Points, in no order, along strands that fork and pass close to each other.
Points whose rows are less than 84.3 apart are linked; no others are. Some points are linked to none.
j851: [ 59 -28  11  15  33  17  39  -3   1  23  38  -3  22   8  10  -2  14  14
  10 -19 -15  11]
j855: [ -5   2   8 -21 -26  36  45 -11  13  -4  -7   3 -29  65  12  -8  22   1
 -31  20  34  27]
j902: [-38  45  15 -34 -26  13   2   9  15  -3  22 -34 -30   9  14   3 -20 -22
  42  21   8 -22]
j733: [ -9 -42   8  23 -21   6 -34  18   5  18  57 -17  37   1   2  -1 -59  -4
  35 -39 -15   9]
j403: [  2  -5 -18 -65  36 -43   5  12  -2 -22   4  -4   0  -6   2  -9  40  57
  38  -4  19  13]
j178: [ 22  -7  23  -1  11   0  51   3  -9  26 -24  13  18  36 -12  14  17  32
 -44  23   8   5]
j53: [ 18 -19 -22  27  50 -21 -11   9 -30   3 -30  23  47 -47 -20   5   6  22
  -7 -39 -34 -14]
j732: [-18  29  -8 -27  42 -22  -2  18 -23   8  -9 -13  31 -50 -11  -8  13  17
  41 -41  -3 -38]
j285: [  9  -7 -21   0  -8  47  22 -26  24 -19   1   5 -34  12  26 -26  20 -29
 -13 -14  -4  30]
j581: [  5 -34 -10 -22   8 -60 -18  11   7  -6  17   4  19  10  -6  11  -6  52
  21  14   7  20]
j782: [-13  23  43  12   0 -15  12  23 -24  71  19 -20  52  38 -36  10  -4  30
 -13  -4  61 -32]
j410: [ -5  21   3 -44   1 -17  32  -8   4 -27 -39  -1 -41  30   3  12  28  27
 -10  45   9  13]
j377: [ 25  12  26  26 -16  23 -28 -21   3 -27 -16   8 -39 -17  14  -2 -25 -65
  16  25 -38   4]
j234: [-49  37  11  -2 -29   8  -5  20  -4   4 -37   2  -3   7 -28  13 -45 -30
  -5  37   1 -38]
j173: [ 37 -14  30  -5  -1 -27  14  -7  16  -8  15  -4 -15  19  23  24 -14  17
  16  58  -9  11]
j520: [-35  38 -45   4   6   3 -30 -12 -26 -34 -65   7 -35 -62  -8  -5  14 -31
  -5   3 -11 -18]
j367: [ -8  37   7 -14  16  18  72 -11  -2  13 -23  -3 -31  16  -8  -5  36 -10
 -15  24  14 -29]
j528: [-19 -18  19   9 -18   3  -4  21  -2  32  41 -11  39  20 -16  10 -39  13
  11 -24  11  -7]
j408: [-15  13  31 -24  -9 -39   2  24 -21  24   6 -28  38  33  -8  18 -26  46
  45  29  64 -12]
j983: [ 47 -12 -20  -1  26 -35  -1 -27  15 -38   1  24 -26 -24  16  -4  48  23
  -4  -2 -29  39]
j392: [ 15   2  23   9  25  14  34  10  -7  34  24  -6  24   4  -8  -2   4  -4
   7 -19  -7 -23]
j809: [ 60  38  56   9  21 -10  14 -18 -15  -3   2 -14 -32 -26  34   4   2 -23
  46  50 -30 -15]
j473: [  1  31 -22   9  26  14   7 -20 -23 -31 -73  13 -50 -39  -6  -2   9 -43
 -12  29 -20 -18]
j223: [ 14 -39 -28  16 -16 -11 -62  -3  19 -24  54   4  11 -32  27 -12  10  18
  13 -41 -20  36]
j34: [ -3   4 -40 -18  18 -55 -47   0  -4 -28  -1  13  15 -62   3 -11  35  30
  18 -23  -6  -3]
j380: [ 28 -38  16   5  13 -17  23   6  -5  11  -4   9  25  25 -10  20 -10  40
 -15  13  -5  20]
j21: [ 38  11  37  31  20  -2  -5   2 -23  14  10  -9  12 -28   1   7 -29 -21
  38   9 -36 -13]
j210: [ 20  13  40   3   3  15  61  -6   0  41  -2  -5   5  45  -2   1  38  15
 -53  28  46 -14]
j469: [ -2  34  65  -8 -20   1  30  -5  14  33  36 -31 -19  40  26  12  15  -6
 -17  45  60 -28]
j622: [ 29 -24   7 -11   1 -64   1   6   5  -5  13  -9   3  26   8  25 -15  49
  31  58  13  21]
j509: [-29  24  -3 -10  31   4  47  13 -24  32 -16  -4  22   7 -37 -14  26   5
  -8 -35  11 -39]
j198: [-45  34 -14 -29 -34  49  -2   1  21 -19  28 -25 -39   4  16 -20  -4 -42
  29  -8  24  -3]
j177: [-39  12 -37 -22 -20  37 -13  -7  18 -34   1 -15 -49 -20  26 -25  15 -24
  11 -11  19  14]
j959: [  0 -47 -27 -19  -7   1  -7   7  13 -11  15   7  22  25  -1 -12  17  50
 -25 -40  13  41]
j231: [-31   4 -14 -32 -15  22  16   6   3 -13 -11  -7 -11  37  -8 -10  10  18
 -18 -11  29  22]
j499: [  8 -34 -34   7  30  -5  -6   0  -5   1  -6  11  31 -21  -3  -5  20  31
 -28 -47 -21   8]
j977: [  6  28  21  13  36   6  56  12 -16  61  17 -20  15  13 -29  -7  32   2
 -17 -16  17 -54]
j719: [ 47 -21  29  39  -7  20 -14 -17   7  -6   3  14 -11  -5  17  -6 -26 -42
  -1   1 -51  19]
j898: [-44 -29  -3  18 -43  38 -18  11   8   6 -13  11  15  40 -21   8 -47 -19
 -41 -10  14  13]
j540: [-39   6  27  13 -53  42  -5  17  14  39  35 -19   1  48 -17   1 -37 -44
  -9   4  31 -15]
j778: [  8 -53  -9  12 -26 -24 -30  -4  19 -14   6  16   4  23  -9  13 -25   9
 -29   8 -24  35]
j930: [  2 -52  -6   3 -26  16  -7   0  17  -8   4  11   9  43  -5  -2  -7  23
 -40 -12   0  49]
j108: [-23  32  -4 -23   1  30  15   9   7  14  48 -33  -8  -5   4 -24  21 -21
  43 -45  12 -17]
j236: [ 17  29   3 -32  34  -8  64 -15  -1  -8 -36   3 -24   2   4   5  43  18
  -8  26 -11  -8]
j241: [-32   6 -25 -35   7 -61 -50   6   3 -27 -16  14   7 -33  -8   9  11  29
  20   8  -2 -10]
j203: [-35  17  25 -24 -34  -5 -10  15  -3   6  -8  -3  18  46 -20   9 -30  34
  -3   6  46  14]
j464: [-18  36  33 -30  -8 -19  13  13 -15  22   2 -16  20  52 -12  10  -4  58
   8  17  69   6]
j446: [-48 -21 -27   3 -39   6 -38   9   6 -14 -34  15  -1  14 -25  15 -37 -11
 -36   0   3   7]
j634: [ 35  33  56   9 -10   8 -10 -14  -3  -1  10 -18 -33 -20  28  -1 -25 -54
  39  39 -34 -11]
j859: [-18  31 -26  -4  17   0 -28   0 -25 -23 -30  -6  -4 -57   1 -10  15  -9
   7 -25 -15 -16]
j166: [ 33 -12  61  35   2  -3  46  -4   1  63  14 -11  27  32  11  19  10   1
 -49  38  36 -20]
j327: [-11  37 -16   0  41   4 -14   7 -48  -2 -27  -8  27 -66  -8 -14  16  -9
  17 -50 -23 -42]
j66: [-59  12 -12  10 -38  13 -38  18   6 -11 -28   1  -5  -5 -21  14 -59 -41
 -13   9  -8 -20]
j138: [ 25  -3  58  21 -19  -3  34  -6  15  43  39 -19   8  20  28  18  -6 -19
  -5  47  26 -30]
j708: [-11 -11 -32   6   6  -5   2  -4   4 -23 -54  27 -19  -5 -14   7   7 -11
 -38   9 -21   3]
j316: [-22  51   0   5   9  38  56  -4 -10  20 -41   3 -44  -1 -20 -12  18 -54
 -10  33  20 -48]
j957: [ 35 -33  -6  46 -17  -5 -47 -24  16 -29  -3  34 -18 -10  13   0 -14 -37
 -24   2 -51  35]
j224: [  8 -35 -15  -5  10 -27 -36  15   5  -9  27  -2  27 -24   4  -3 -10  24
  27 -26  -9  16]
j811: [ 10  10  29 -25  -4  -1  28   7   6  24  55 -29  11  34  15   8   4  28
  27  12  37   0]
j842: [ 17 -10 -38   3  23 -36   3 -16   6 -39 -39  42 -17 -11  -9   3  45  20
 -42   5 -28  20]
j204: [-40  22 -19 -33  11   7  24   5 -13   4 -30  -1   3  -2 -18  -4  18   9
  -6 -20  14 -17]
j17: [ 60 -49  15   3  24 -10  43  -3   6  13  25  -2  24  36  16   6  10  43
   2  12  -3  32]
j439: [ 10 -28 -46   7  -4   7 -35  -9  11 -21  12   8   5 -34  24 -17  32  20
 -22 -45 -19  26]
j955: [ -4 -21   6 -11   7 -10  13  16 -23  22 -13   7  49  32 -29   8 -10  50
 -18 -20  20  10]
j505: [ 21 -11  -6  12  11  52  17 -21   7 -12  27  -5  -8 -10  26 -32  21 -26
   6 -51 -23  21]
j936: [ 35  19   4   0  42   3  10 -10 -17 -14  -6  -4  -5 -36   7  -3  23   5
  19 -16 -31   0]
j535: [  0 -18  -7  31 -18  70  11 -12  15   8  38   0  -5   9  11 -29  -7 -60
   0 -55  -7  10]
j148: [ 38 -48  -5  35  15 -13 -24   0   0  -1  23   8  36 -14   1   4 -21  11
   5 -26 -35  16]
j286: [-25 -13 -10  27 -17  47  -5   8   1  10  -2   5  15   4 -15  -6 -36 -42
 -26 -22 -11 -16]
j222: [-13 -13 -77  12 -19  35 -18 -24  14 -38 -27  23 -59 -29  28 -19  36 -15
 -28  -4   9  19]
j700: [  5 -28 -27  27 -25 -45 -50 -10  27 -32   9  37  -9 -13  -2  14  -9 -14
 -27  13 -35  39]
j518: [  8  38   5  18  14  45  32 -19 -15  -6 -59  18 -54 -21  -1 -11   2 -67
  -1  37 -12 -32]
j360: [  9 -44   5  42 -16  -1 -56  -3   5  -5  39  -4  32 -20   9   5 -55 -18
  14 -26 -41  16]
j151: [  0   8  -3 -18  -7  -6 -26  -7  21 -32  29 -13 -26 -16  24  -7  -1 -10
  28  -5 -14  22]
j874: [ -8   7  46  17 -19 -30   5  24 -28  57  32 -29  50  33  -9  16 -37  28
  12  25  61 -21]
j781: [ -1   4 -59  17 -10 -22 -64  -1 -10 -13 -20  24  18 -69   4 -12  42  21
 -13 -29 -20  -7]
j472: [ -9  -5 -48   0 -24  51  -5 -25  24 -41 -12  12 -68  -3  34 -25  17 -37
  -1   1  17  37]
j459: [ 59   5  29   3  25  -7  23 -15  11  -4  22 -12 -18  -1  34   6   8   2
  28  29 -19  13]
j257: [-32  -1  22  -3  -7  -1  -6  26 -24  46   8  -5  58  25 -41   6 -33  21
  -6 -31  35 -15]
j100: [  1  21  -1  -4 -11 -34 -24 -17  20 -34 -27  15 -47 -18   0  13 -15 -24
   5  54 -35  11]
j673: [  4   0   4 -47  14 -13  23   2  10  -7  35 -19  -1  10  12  -4  20  42
  40 -12  19  13]
j27: [-19  47  30 -27  -5  -4  28  12   2  23  35 -32  -3  14   3   5   9   1
  35  17  28 -38]
j881: [-12 -13 -73  27  -4  25 -27 -16  -4 -22 -52  29 -25 -34   3 -10  16 -24
 -34  -3  -7  -2]
j11: [-21  -8 -29  42 -12  70 -19  -3  -7   6   6   3   9 -16   4 -20 -21 -63
 -15 -58  -3 -14]
j23: [-12 -16  33  15 -36  33   8  17   1  49  40  -7  28  52 -16   2 -29  -8
 -15 -10  20   1]
j559: [-16  -4  20  15 -42  51  -7   4  29  11  33  -4 -18  30  14 -10 -41 -65
   3   0  -1  -2]
j235: [ 70  -5   8  -6  32 -34   9 -27  17 -28  14   9 -38  -3  29   2  29  17
  24  37 -35  36]
j318: [  6  -9 -40  23  25 -43 -44   1 -21 -17 -39  32  24 -60 -18   9  13  19
 -26 -26 -35 -13]
j596: [-12  39  16   2  -4  -4  -8   0   4 -15 -40  -4 -29 -14  -8  14 -29 -35
   9  48 -23 -19]
j393: [-12  -1 -17 -55  47 -33  -2  23 -15   1   7 -15  37 -26  -6  -7  25  52
  58 -27  26 -17]
j804: [-13 -12 -14  -5   9 -43  -7   7  -7 -12 -60  30   6   2 -34  20  -1  22
 -41  20 -12  -1]
j998: [-34  -8  -3 -20  -7 -57 -43  18  -4  -9 -17   3  21 -16 -24  19 -35  17
  24   7 -10 -16]

A fork is a point with three links, a tip a point with one. Leave the first point through the second and follow the links. Name the first fork or tip that comes.
j959; j930 => j459
j998; j241 => j224
j27; j811 => j410
j410; j236 => j472
j505; j535 => j100

A fork is a point with three links. Follow the links from the first point to the second and name the forks in between, in order.
j23; j811 => j528 > j224 > j459 > j708 > j472
j17; j778 => j380 > j257 > j528 > j224 > j459
j469; j241 => j380 > j257 > j528 > j224
j528; j286 => j224 > j459 > j708 > j472
